Points on a hilly landscape, in no order, each with its height.
A climber steps from a point to whichever of its 3 nearest points has the largest rise for the distance, and stops where none of them is higher. Distance is the straight distance between rows; heights are no part of it.
q800: [ 20  -8  40   9 -20 -67 -55  33  43  35 -38  12  20   5  20 -44 -12   9
  27  28  13 -21   6]  height 703
q32: [ 20  -9 -14 -11   6  33  -9  24  -1  -9  54  37 -10  -4  16  33 -19 -46
   4 -32 -37  50  10]  height 534
q666: [ 70 -50   3  76 -22 -62 -62  25  48   7  10 -32 -27  34  13  33  21   6
  56  -9  20 -58  48]  height 533
q281: [  8  -6 -12   3  52  52 -28   7 -10  -8  45   7  27 -11   3  18 -22 -22
  16 -43 -29  47 -11]  height 666
q156: [ 47 -45  -2  32 -45 -79 -36  29  56  29  -4 -13  11   5   7 -31   9  28
  40  22  31 -75  10]  height 548
q976: [ -6  22   5 -19 -39 -59  -2  -6  17   9  -1 -23  22  -2   7 -50  32  41
   8  35  42 -76 -11]  height 552
q444: [-10  12 -31  14  66   2 -28   3  25 -16 -24 -40  27 -10 -28 -19 -26  13
 -14   2  -2  50 -28]  height 569
q630: [ 21   2 -39   0 -41  19  98 -11 -12  -6  38  46 -58   1 -27  31  -1  17
 -38 -50 -15  -1  48]  height 659
q325: [ 17  22  42  33  25 -68 -28  15  33  15 -28 -37  -2  21  -3 -15   4  28
  23  25  19   3  14]  height 494
q582: [  1  13  48  -4   5 -25 -61   9  20  29 -57  12  28  16  10 -21  -5  -4
  19  15  12  17  -1]  height 553
q799: [-15 -15 -20 -25   6  52   7  23 -32  -3  33  61 -41  -3  -1  50 -19 -60
 -39 -22 -32  49  15]  height 556
q990: [-61  13  30 -53 -63 -20   8   4 -11 -14 -54  28  -9 -18  21 -60  45 -51
  11  65  19 -69 -62]  height 33
q302: [ 23   4 -25   5  10 -10  54  -1  10  -8  17 -14   6 -24 -17 -11 -19  31
  -8  -6   4  15 -10]  height 575
q363: [ 32  -2 -25  24  27  13  -4  34 -11 -29 109  14 -34  19   1  40  17  -5
  18 -47 -21  44  36]  height 532
q877: [ 39 -28  20   6 -21 -38 -43  21  39  40  -9  16  34  -2  22 -26 -12  14
  29  11  15 -33   3]  height 660
q891: [-32  -5  -2 -19  35  40 -22   6   1   0 -38   2  -7  -3   1  27 -21 -53
 -23  11 -22  54 -20]  height 640
q14: [-22   7   8 -26   3  17  15 -17 -16 -19 -38   9 -16   7 -10   4 -16 -25
 -44  30 -21  30 -11]  height 649
q525: [  6   2  -9  -7 -20  12  46 -25 -15   0   6   9   8 -13  -9   3  -5  14
 -18  -7  -9  -1   9]  height 657
q995: [  3   5  28  -3 -15 -76 -37  32  47  30 -16 -10  33   8   7 -56  10  30
  31  43  34 -42  -6]  height 554
q733: [-25   4 -38 -15 -40  42  95 -42 -50   2  19  46 -30   1 -29  22  11  11
 -44 -56  -3 -17  30]  height 686
q478: [-62  21  14 -38  12  18  13 -25 -17 -23 -70  -2  -3 -13 -12 -28   1 -17
 -33  53   2  19 -47]  height 585
q291: [ -2 -10 -42   0  25  63  13  11 -43   4  88  40  -9  -1   8  48  -6 -18
 -16 -65 -31  33  22]  height 653
q200: [-42   1 -16 -15  42  54  -1 -12 -18  -3 -17  -8  11 -10 -13  19 -25 -18
 -32  -7  -6  50 -24]  height 650
q183: [-26  -9 -32 -14  26  70  39  -8 -33  14  23  17  10 -30 -20  22 -29 -10
 -29 -56 -10  44 -15]  height 651
q914: [ 41   8  20  33  30 -35 -30  18  22   2   8 -19   2  17  -1   4 -11  11
  25   8  -3  20  26]  height 527
q913: [ 20   6 -23  -7  24  18  25   7 -29 -22  81  27 -47  11 -11  54  -1   5
 -31 -41 -21  35  36]  height 655
q768: [-17  28 -21  15  63   0   3 -15  -9  -7   3 -51  29 -12 -28  -8 -15  40
 -20  -6   6  37 -19]  height 608
q828: [ 34 -13  26  40  -9 -77 -19  20  41  31   1 -42  13  15   3 -29  20  41
  27  28  48 -62  14]  height 559
q905: [-29  -3 -15 -23   8  60  25  -9 -19  24 -11   7  25 -27   6  16 -20 -14
 -22 -11  -3  24 -27]  height 661
q793: [  7  -1 -13  32  70  19 -64  21  26 -24   7  -2  27   0 -15  -4 -34 -26
  35 -33 -17  69 -16]  height 648
q17: [-39  11 -31  -8  58  31 -29   0  -8 -19 -19 -10 -12  13 -27  27 -26 -20
 -52 -14 -21  60 -11]  height 642
q598: [-20  46  15 -16  -3 -31  20 -46 -31 -21 -14 -37  -5  14 -11 -36  35  44
 -28  38  12 -31  -6]  height 433
q68: [ 33 -23  11   3 -12  16 -14  32  25   7  17  36  14 -21  23   7 -35 -30
  34 -16 -22  19   3]  height 623
q211: [ 41 -13  58  44   0 -66 -87  42  42  34 -27  14  16  31  16 -28 -13   2
  66 -12  11 -12  30]  height 647
q797: [ 12 -29  27   1  -8  41 -73  24  -7  23  10  37  21  21  46  34  -1 -51
  39 -15 -14  12  17]  height 617
q734: [ 22 -16 -33  16  26  54  -3  17 -15 -13 100  32  20 -15  10  22 -13 -13
  28 -75 -31  33  18]  height 622
q308: [-22  22  32   2  35 -19 -58  -4  -1  40 -19 -26  69   6  13 -30   1  43
  21  -3  31  -5  -8]  height 558
q833: [-34  15 -39   0  37  26  77 -25 -48   8  30 -22  -2 -19 -30  11 -14  49
 -40 -64   3  22 -12]  height 626
q310: [-36  18 -26 -13  65  34   6 -29 -57 -27  25 -10 -18  16 -26  34 -20  10
 -58 -35 -21  47   5]  height 634
q235: [ 22   3   5  18  32  32 -59   1 -18  -4  52   8  27  20  30  29   1   0
  38 -44 -21  20  37]  height 637
q919: [-59   5   7 -39 -45  53  75 -13 -42   3 -48   6  -5 -27  -3 -16  44 -45
 -13  29  20 -25 -45]  height 568
q497: [-20  24  30 -12   7 -33 -14 -18  -2 -19 -56  -3 -10  18  -7 -22  -6   4
 -12  36  -2  20  -2]  height 542
q643: [ 12 -11 -20 -15 -44  25  61 -25 -20 -12  12  24 -23   4 -12  30   5  -4
 -36 -14 -17 -15  28]  height 644
q576: [ 19  -4 -27  16 -87 -29 100 -31   9 -36 -11  21 -57  -1 -28 -29  23  16
 -17  -3  -1 -39  19]  height 676
q512: [ 52 -24  -8  23  -9  23 -57   5   4  -6  61  12  20  19  31  31   1  -2
  43 -39 -17 -11  41]  height 652
q425: [ 13  13  -4  13  -8 -36  74 -14  12 -16   4 -49 -21 -12 -20 -24  19  46
  -3  32  22 -35   6]  height 600
q351: [-72  30  40 -62 -35 -11 -36   7 -15  32 -52   9  34   5  29 -37  60 -14
  17  59  53 -90 -60]  height 22
q260: [  9  21 -31  35  86  -1  -3  19 -10 -38  56 -40 -50  18 -38  36 -10  15
 -21 -17 -10  65  10]  height 561
q908: [ 35 -51   3   7 -66 -28 -54 -12  23   2 -21  28  -7  27  31  36  -3 -11
  13   5  -1 -49  34]  height 572
q958: [ 24 -25 -10   8 -53 -39 -21 -24  25  -2  -9 -24  18   3   6   0  24  45
   8  20  27 -73  21]  height 692
q245: [-16  17  38 -27 -37 -34 -13 -25  -8 -17 -60   3  -6  21  15 -30  15   5
  -9  52   5 -40  -2]  height 645
q377: [ 44 -10  -2  35   5 -26  15   9  22  17  27 -38  27  -8   6  -8  10  45
  25   3  23 -37  12]  height 589
q186: [-21   1 -28  19  80  53 -42   5  -4  -6  31 -14  32 -12 -12  13 -35  -7
   6 -45 -22  62 -25]  height 671
q832: [ 19   6 -38  54  85   5  38  17  17 -12  44 -53 -20 -26 -26  14 -10  25
   8 -19   2  42 -17]  height 584
q699: [ 25   5 -36  36  55  19  52  10  -6  -2  79 -26 -16 -13 -19  34  -9  32
   3 -49  -1  37   8]  height 592
q392: [-11   5 -44  -3  47  32  35  -2 -31 -10  55   4 -19 -10 -25  34 -15  16
 -39 -52 -21  48  10]  height 641
q991: [-43   2  34 -41 -34  17   3 -16 -26   6 -55   7   0   7  27 -11  29 -33
 -18  57  11 -35 -23]  height 675
q849: [-14  39   4 -21 -42 -54  53 -16  13 -30 -14 -13 -12 -21 -17 -70  25  21
  -3  44  28 -35 -22]  height 158
q872: [-59   5  26 -34  23  45 -19  -5 -24  22 -69 -19  17   4   1  13   2 -39
 -13  35   9  22 -42]  height 560
q924: [ 17  12 -18  14  47  12 -13  18  17 -26  21  -4  -3  -2 -16   4 -26 -12
  -5 -21 -27  63  -1]  height 603
q590: [-35  26  54 -21  -7 -34 -76  16  10  65 -43  10  53  20  11 -47  24  27
  19  29  50 -43 -21]  height 549
q537: [ 18   2 -25   3  34  18  -8  30  -4 -33  70  28 -32   4  -4  28 -13 -21
  -4 -32 -34  67  19]  height 611
q988: [ -7  18 -26 -15  25  13  58 -25 -19 -28   3  -5 -30 -12 -34   2 -16  12
 -47  -6 -11  36  -3]  height 610
q837: [ 27  -5 -33   9  41  53 -14  38   5 -37  89  35  -5 -19  -1   4 -15 -35
  45 -55 -29  60   3]  height 658
q481: [-29 -16  -7 -30  -7  68  56   9 -18  12 -36  14 -10 -25  -6  26  -3 -54
 -23  13  -8  14 -22]  height 609
q292: [  9  -6   0   6  36  44 -66  33  -9 -35  83  34   2  12  20   6   7 -53
  60 -54 -27  51  22]  height 662
q233: [ 40  -5 -36  33  50  23  14  25   3 -14  74  -6   6 -17 -10  11 -21   2
  31 -55 -17  41   2]  height 599
q964: [ 26   1  56  27  -9 -57 -87  16  35  54 -28   5  36  27  13 -31  22  40
  31  -8  41 -41  20]  height 628
q133: [-18  -3  19 -28 -12  16  -6 -10   0  28 -25   6  40 -14  18  -7  -2  -2
   0  24   7 -12 -15]  height 615
q124: [ -7  22  15  27  25 -57   2   0   6  25  12 -68  29   2   0 -29  32  65
  21  37  58 -53  -5]  height 463
q645: [ 34  13 -22  28  42  -1  27  15   1 -21  43 -10 -33  -1 -18  32 -12  12
  -6 -24 -16  50  19]  height 571
q826: [ 41   4  30  34   6 -38 -46  -1  14  18   2 -29  12  31   8  20  18  35
  22  -4  15 -21  42]  height 528
q128: [ -8  -8 -34 -17 -10  40  75  29   7  -1  -8  61 -48 -23 -28  18 -33 -43
 -29 -36 -22  58 -11]  height 535
q371: [ 14   5 -48  43  79  16  11   8  23  -9  25 -44  20 -27 -32 -18 -26  25
   5 -28  -5  52 -24]  height 579
q147: [  2 -11  -3 -12  15  52 -18  -1 -22  11  39  28   8   7  23  37 -17 -26
  -8 -24 -28  24  14]  height 602
q85: [-20  22  24  -8  28 -27 -36   5  26  -1 -56  -8  13   4 -15 -23 -16   0
  -4  27   2  43 -15]  height 529
q305: [ 67 -23  11  39 -21 -56 -49  31  39   1   8   3 -16  16  20   7 -21  -2
  47 -11 -18 -16  35]  height 520
q96: [-10  -2 -31  -1  44  40 -12  12 -48 -18 109  14 -13  20   3  42  -4  -9
  -9 -51 -26  44  28]  height 674
q426: [ 16 -44  18 -18 -53  34 -23   3   5  38 -22  18  25  -4  41  26   4 -18
  14  11  10 -40  -4]  height 574
q672: [ 21 -24   2  -1 -61 -34 -29 -40  16  -7 -17  -8  -5  25   7  16  20  33
  -9  14  16 -72  33]  height 691
q450: [-51  13  12 -33  21  45   3 -37 -52  -6 -32 -10  -4  17  -4  24   4 -13
 -44  13  -8  12  -6]  height 679
q816: [-29  22  35  -5  34 -10 -56  -7  14  29 -40 -12  51   0   3 -27  -2  20
  12  12  22  15 -19]  height 566
q40: [  3 -27 -10 -22 -87  23  48 -14   1  10 -22  40 -12 -14   8  16   7 -25
 -17   1  -8 -35  12]  height 694
q520: [-26  13  32 -16  11  26 -45 -12 -14  42 -35  -1  51   2  27   0  -2   0
   6   5  13   2 -15]  height 582
q965: [-32   1   6 -33 -30  -1  35  -5   3  -9 -50  13  -3 -26  -6 -34 -13 -24
 -21  36  -5  10 -35]  height 530
q776: [ 31  10  35  73  70 -36 -12  19  21  20   9 -67 -11  10  -1   9  14  23
  35  10  33   8   6]  height 496
q204: [-32  28 -12 -22 -24  10  82 -37 -36 -13  -6  -2 -11 -14 -24 -24  11  29
 -36  -6   2  -8 -11]  height 597
q952: [ 16  11 -55  12  51 -12  24  49 -15 -39 101  24 -94   5 -27  47  11 -12
 -35 -37 -24  74  28]  height 576
q888: [ 12 -29  26 -15 -45  11 -19  25   7  16 -37  41 -20  10  45  37 -26 -44
  10  16 -31  -6   9]  height 531
q90: [-18  44  29 -20 -25 -68   6 -15  -1 -45 -39 -21 -22  16 -10 -67  36  14
  -4  63   7 -34 -11]  height 266
q241: [ 41 -22  -8  10  -3  32 -15  10  13   3  50  24  33 -18  23  17 -18 -10
  34 -38 -20   2  14]  height 667
q331: [-49  29 -31 -25  18  20  64 -34 -21 -35 -25 -10 -22 -22 -52 -38  -2  14
 -51  -1   1  32 -48]  height 632
q462: [ 43  -2 -24  44  45  17   3   1 -15  -1  89 -27   9   8  11  25   1  28
  36 -43  -8   3  30]  height 583
q467: [ 27   6   1  23  35  -5 -22 -19 -12   6  36 -25  19  25  18  27  -2  35
   4 -22 -14  -6  34]  height 570
q337: [-17 -15  12 -28 -24  12  30  10  -3  -3 -45  32 -35 -16   9   6 -22 -56
 -16  25 -31  22 -20]  height 544
q280: [-19  13  14  -2  50   2 -55  -1  19  34 -22 -10  68 -10  -2 -33 -20  15
  15   6  26  24 -30]  height 555
q575: [-31   9 -24 -25 -11  61  83 -20 -34   8  -2  32 -30 -18 -31  13  -4 -15
 -46 -35  -8  32  -7]  height 654
q321: [-24 -28 -13 -24 -36  80 102  10 -41  22 -22  41 -38  -2 -16  55  18 -69
 -23 -18  -7   1   0]  height 434
q2: [ 20   2   5 -10  -3  -2   5 -12 -23 -18  26   2 -28  23   7  32  -6  -1
 -24   0 -28   3  46]  height 581
q282: [-61 -15 -42 -21  24  85  65   3 -41   7 -42   8 -27 -24 -38  34  -1 -60
 -49  -9  -3  40 -49]  height 612
q839: [ 43 -15  34  22   6  -4 -78  37  22   4   6  41  14  18  33   0 -15 -37
  63 -27 -25  22  22]  height 598
q256: [ -8  18 -11  -1  55  10 -20  -9   8  11  -6 -29  47 -14 -13 -10 -28  22
   0  -4   4  37 -20]  height 578
q569: [  7  28  24  12  36 -20 -23 -17  -6   1  -5 -30   9  22  -2   6  -3  31
  -5   2  -3  19  25]  height 540
q345: [ 48 -41 -19  34 -81 -74  24 -15  18 -41 -13 -11 -61  17  -4  14  -3  10
  -6  14 -13 -60  41]  height 643
q692: [ 28 -30 -21   8 -92 -64  29 -11  38 -14 -13   0 -15 -12 -14 -28   7  21
   6  23  17 -83   5]  height 669
q373: [ 39 -17  18  29 -42 -78 -12   5  29  -1 -19 -22 -15  22  14 -18   6  31
  17  32  13 -60  21]  height 595
q376: [-45  23  18 -40  -7  15  23 -38 -31  -8 -39   2   2   1   4 -18   4 -10
 -27  38   1  -8 -20]  height 629
q915: [-45  32  51 -34 -39 -59 -33   0   5  -8 -78  16 -13  17  11 -56  20 -13
   9  69  12 -35 -27]  height 539
q123: [  9  25 -19  62 115   0 -51  21  22 -24   7 -58   5  18 -33  10  -9  12
  25 -31   7  64  -6]  height 587
q700: [-37   7  -7   1  69  61 -49 -14 -33   6  13 -13  28  14   2  34 -19 -15
  -8 -42 -22  51 -16]  height 689
q646: [-55  35  16 -56 -33  -8   6 -28 -23   3 -23  -5  27 -11  15 -46  40  11
  -2  45  32 -60 -39]  height 26
q722: [ 50  -7  -5  26 -11 -36  23   6   7 -18  34 -24 -43  10  -2  31   1  17
   0   5 -16 -13  39]  height 594
q405: [ 69 -59  -9  55 -44 -65  -5  23  63  16  12 -17 -17   1  11   5   0  25
  38   3  13 -66  24]  height 543
q517: [  4 -47  -8 -15 -89  18   7 -32  -6   0 -21  23 -18   9  17  36  17 -25
 -25   9   0 -53  20]  height 673
q544: [  2 -43   5 -18 -88  -9  47   7   5  -2 -44  42 -41 -15  19   1 -21 -36
  -5  19 -28 -27  -1]  height 550
q126: [ 17   7  13  20 -18 -91  10  16  25   1  -6 -57 -16   8  -1 -37  46  45
  22  56  48 -73   4]  height 459
q167: [-22   8 -42  -8  37  33  39 -10  -5 -14   1   1  -3 -32 -45  -3 -33   8
 -38 -20  -4  44 -24]  height 630
q858: [ 60 -37   7  38 -36 -86 -24  23  59  13  -5 -26  -8   9  15  -2   1  19
  32  20  12 -58  19]  height 564
q999: [  1  15  -5  24  78  28 -65   3 -15 -10  29 -12  39  12  -3  -1 -18  -6
  32 -49 -12  55  -3]  height 663
q328: [ 15   9 -40  -4   6  22  83  13   0 -13  35  37 -58  -8 -40  25 -16   3
 -34 -48 -15  57  15]  height 618
q697: [ -10  -14   -9  -15 -109  -28   55  -27   10  -30  -35   34  -34  -11
   -1  -46   21  -14   -8   27    1  -64  -13]  height 705
q635: [ 38 -37 -22  10 -45   5  -7 -35   4 -10  37 -11  -4  13  12  39   7  29
 -11 -26 -10 -48  45]  height 604
q659: [ 50 -17 -24  22  -2  17  24   9  19  -2  65   6   3 -17   5  25 -16  11
   9 -41 -22   4  21]  height 635
q955: [ 11 -24   7 -14 -23  56   7  21   0  20  -7  33   4 -22  31  32 -15 -54
   5   1 -16  18  -2]  height 557
q874: [ 49 -13 -22  35 -14  -6  48  -3  11  -2  40 -23  -8  -9  -4  14   4  40
   5 -18   7 -16  28]  height 607
q959: [ 15  12  23  19  13 -36 -33  -6   6  35   2 -29  55   9   7 -21   8  50
  21   8  30 -34  13]  height 537
q587: [ 28   0  -3  15 -55 -40  61 -32   2 -43  -6 -17 -48  12 -15 -24  22  26
 -20  28   2 -45  12]  height 668
q374: [  0   7 -33  28  78  34  -2  -2 -33  -8  76 -23  18  -7  -8  14 -21  24
  12 -70 -14  44  -5]  height 593
q243: [ 41 -20   2  10 -50 -24  13  16  34   7  -6  24   2 -13  22  -4 -27   5
  10   8 -10 -19  18]  height 672
q595: [ 37   2  33  34  19  -8 -76  26  25   4  20  19  15  22  16  -1  -7 -10
  57 -26  -9  13  29]  height 588
q169: [-21  -7  -7 -20  38  57 -17  15 -28   4  14  28 -14   6   4  40 -16 -48
 -23  -9 -28  51  -1]  height 621
q19: [  8   0 -34  16  64  31 -38  27 -18 -35  90  14  -8  13  -8  17  -7 -18
  28 -59 -29  59  17]  height 711
q74: [ 21   5  -4  15  39   6 -53  33  13 -25  41  16 -12  15  12  23 -20 -26
  27 -25 -35  62  13]  height 567
q610: [-16 -48  21 -23 -90  13   8  -2 -12   6 -75  13 -27   5  33   3  46 -56
  -7  48  10 -82 -21]  height 464
q539: [-11  -6 -28 -24   2  53  66  -1 -32   8  32  50 -45  -8 -21  36  -8 -33
 -41 -46 -21  29  21]  height 613
q923: [ -6  12  16 -15 -35 -37 -28 -33  -3  14 -19 -14  25  19  15 -23  35  52
   3  21  35 -62  14]  height 677
q443: [-46  48  10 -29 -66 -22  13 -51 -31 -38  -2  -6   2   4   2 -68  74  10
  -8  38  23 -82 -26]  height 32
q632: [  9  28  54  45  46 -52 -76  32  39  33 -40 -13  28  17 -15 -44  -1  19
  40  -5  35  20   1]  height 538
q62: [-87  25  -4 -52 -18  49  62 -24 -39  -8 -50  -8   0 -28 -15 -37  45 -39
 -17  30  21 -12 -71]  height 616
q173: [ -2  29  23  55  86 -20 -54  -1   6  15   1 -54  34  22 -16  -6   1  32
  38 -25  20  31   5]  height 562
q391: [ 22  -8 -16   5  28  32   5  20  16  -3  28  18   8 -23  -4   4 -29  -6
  10 -20 -30  47  -9]  height 636
q114: [  0   5  -1 -10 -13   4  21 -13  -8  21   8  -3  31 -11   1  -7  -4  31
   0   5   7 -14  -4]  height 639
q295: [ 13 -45 -19 -12 -88 -21 -13 -28  31   3 -21   6   3  -7   4   4  13  20
  -6  10  18 -75  12]  height 690
q594: [-72 -11 -40 -15  54  85  10   3 -39   3 -52 -24 -10  -3 -32  35  -5 -63
 -54  -6  -9  38 -54]  height 580
q194: [ 62  -9  -2  59  40 -14  -3  43  31 -16  61 -21 -21  -1  14  16  -5  -3
  55 -24  -5  22  21]  height 545
q475: [ -6   7 -44 -10  39  21  15  36  -3 -31  42  23 -60  -7 -30  33 -27 -28
 -48 -26 -36  73   0]  height 526
q857: [-13   0   7 -22 -59  -2  33 -38 -16 -25 -21   8 -14   7   8 -16  23  11
 -23  32   3 -43   3]  height 680
q702: [-30  36  -9 -26 -21 -27  25 -34 -19   2   5 -39  45 -21  -1 -33  15  56
   1  22  33 -57 -19]  height 469
q286: [-15   6 -14  -7  -2  35  59 -32 -30  12  28  -1  15 -15  -6  18  -8  27
 -27 -25  -4   4   8]  height 664
q49: [-11  14  44 -25 -24 -22 -45 -15 -18  20 -51   5  20  38  25 -11  23  15
   2  36  24 -35   8]  height 646
q742: [-25  17   6 -41 -71 -68  34   0  16 -21 -33  17  -8 -26   9 -77  24  -9
   8  53  16 -59 -37]  height 79
q855: [-48  13   9 -42   6   6 -14  -9   4  19 -51  -7  43 -22   1 -30   2 -10
  -9  40  19   7 -51]  height 573
q97: [ 16  -3   5 -17 -35  10  32  -3   1 -18  -4  29 -38  -5   7  10 -27 -18
 -22   9 -30  15  16]  height 547
q605: [-40   9 -29 -19  17  14  10  -2  31  -8 -38  -7  26 -42 -29 -30 -24  -1
 -22  21  -1  34 -52]  height 522
q688: [-52  27  16 -48 -82 -14  20 -20 -10 -23 -22  33  -7 -16   7 -71  58 -31
   5  47  28 -82 -52]  height 45
q228: [ 30  19  12  54  89  -5 -47  16  -1  -4  47 -36  10  27  -1  14   5  12
  45 -42   3  33  26]  height 627
q860: [ -6 -29 -16  -6   8  77   6  27 -40  14  54  42   1 -14  20  52  -3 -56
   2 -33 -28  37   5]  height 614
q503: [-29 -12  20 -28   6  54  18   9 -40  14 -43   3 -16   6  11  48  15 -66
 -22  26 -14  18 -15]  height 565
q79: [-10 -26 -15 -18 -46  61  78  13 -10  16 -12  48 -30 -20  -2  36 -11 -57
 -21 -12 -21  11  -1]  height 504
q54: [ 10 -34  16 -10 -86 -35  -9 -27   4 -19 -51  20 -30  15  24   0   9 -15
 -11  32  -8 -63  16]  height 670
q396: [-53  33  -4 -42 -32  22  61 -44 -37 -14 -24   1   7 -28 -21 -43  27   7
 -27  22  13 -13 -36]  height 682
q348: [ 56 -39  14  56 -15 -68 -25  22  60  33   8 -53 -12  17  14  -8  25  34
  41  20  49 -69  23]  height 546
q562: [-12 -38  21 -27 -64  20  28   7 -16   7 -65  25 -22  -5  26  16   5 -62
  -7  39 -16 -28 -14]  height 486
q581: [ -9  21  52  -3  10 -70 -73  37  43  43 -56   7  29  11  -8 -64  -8  12
  26  25  34  -1 -16]  height 606
q223: [ -6 -18  54  -9 -43   3 -67   7  -4  46 -61  18  15  31  35   8  23 -18
  19  29  21 -37   6]  height 619
q977: [ -2  27 -18  15  22 -28  77 -15   6 -28   3 -52 -25 -19 -38 -29   1  33
 -16  25  20  10 -19]  height 536
q949: [-80  15 -34 -34   8  53  65 -17 -21 -10 -48   5   1 -31 -41 -23  -3 -18
 -41  -4   9  23 -57]  height 681
q507: [  2 -12  12 -22 -45 -24  14   0  16   5 -23  16  12 -22  16 -25 -12   7
   0  29   4 -26  -7]  height 601
q491: [-32  35   3 -28   5 -41   4  -6  10   5 -12 -25  34 -21 -12 -52  14  36
   1  37  33 -31 -29]  height 376
q530: [ -1  11  26  10  36   4 -51 -19 -20  30  -2 -16  56  15   9   2  -4  34
  22 -12   6   6  13]  height 551
q548: [ 14  22  -1  18  53 -23 -16   6  18 -33  -5 -29 -22  16 -19  15 -14   6
 -17   7 -11  53  12]  height 577
q664: [ 34 -12  -8   8 -43 -39  46 -11  20 -12  -4 -10 -10  -7  -4  -7  15  30
   0  26   7 -41  26]  height 656
q744: [ 21 -26 -30  -4 -46  37  43 -18  -6  14  36  33  12 -20  10  42  -4  14
 -15 -37  -9 -22  26]  height 625
q86: [-39  13  -3 -27  14  36  23 -37 -34   5 -10 -13  17  -8  -5  11 -12   8
 -33   3  -7   9 -19]  height 685
q499: [ -5  16  23 -23 -28 -45 -11  -6  11  -2 -44   0   4  -5   8 -39  -1  11
  -2  44   7 -16  -2]  height 665
q561: [ 21  16  54  51  20 -70 -63  10  32  55 -17 -37  24  35  -4 -21  45  55
  42   5  57 -45  27]  height 590
q144: [ 23 -23   8 -12 -55 -10   4   8   0 -12  -4  35 -43  11  27  32 -20 -27
  -8  11 -40  -8  31]  height 563
q963: [-62  33  19 -56 -38 -14  22  -5  -2 -10 -43  15  19 -24   9 -62  33 -29
   2  59  26 -39 -62]  height 25
q957: [  2  11  -1  -3  10 -14  24 -13  -3 -17  -4 -18  -4  -7 -21  -6  -8  25
 -22  13  -9  22  -7]  height 620
q379: [ 22  17  22  12 -25 -63  21 -16  11 -22 -21 -26 -29  13  -2 -25  17  29
  -1  45   9 -32  16]  height 638
q585: [ 19   7  18  14  28 -38 -16   8  24  28   9 -36  47  -7   2 -25  -5  44
  21  15  29 -13  -9]  height 541
q212: [ 19 -22  22   5  10  36 -59  -4  -6  29   6  17  38   7  37  25 -11 -19
  24 -22 -12  11  14]  height 624
q726: [-26 -17  -4  -5  45  74 -40  34 -16   0  33  29  -3   5  17  46  -4 -84
   7 -26 -27  64  -9]  height 591
q709: [ 13 -11  17 -20 -29   2 -20 -11   6  21 -17  13  17   0  28   7  -1   8
   5  11   1 -15  14]  height 586
q440: [ 27 -39  28   9 -55 -29 -54  26  26  26 -31  37  -4  11  38  10 -25 -23
  27   7 -14 -32  16]  height 605
q296: [-15  21 -31   9  59   9  39 -19 -29  -8  27 -41  -9  -1 -29  12 -13  39
 -41 -28  -8  39  -2]  height 631
q896: [  4 -16  14  -3  -5  25 -37  16   2   6  12  32  -5  13  32  35 -16 -43
   9 -10 -35  30  23]  height 596
q695: [-11  36  19   1  12 -64  20 -13  10 -15 -22 -45  -4  -1 -16 -35  20  39
   3  52  25 -21  -5]  height 409
q718: [ 19 -28  14 -17 -77 -29 -28  -6  33  11 -27  20  12   4  25 -13   3   4
   5  32  13 -64  -2]  height 678
q250: [-10   6 -29  41  86  36 -89  17  34 -20 -15 -14  36   9 -19 -16 -34 -19
  18 -45 -15  57 -36]  height 633

Call two points neighbours if one is among the 3 nearest of the other. Go from one point of each pair to the other, from neighbour to neighbour, staying as high as possible. Name the lowest point that can't be avoided.
q243 / q733 => q643
q396 / q958 => q376
q733 / q86 => q183
q243 / q991 => q245
q40 / q243 => q664
q40 / q958 => q517

Where does a climber stop that starts at each point below?
q896 => q241
q988 => q86
q585 => q241
q173 => q700
q351 => q697
q598 => q958
q722 => q697
q425 => q697
q520 => q86
q855 => q86
q924 => q700
q977 => q86
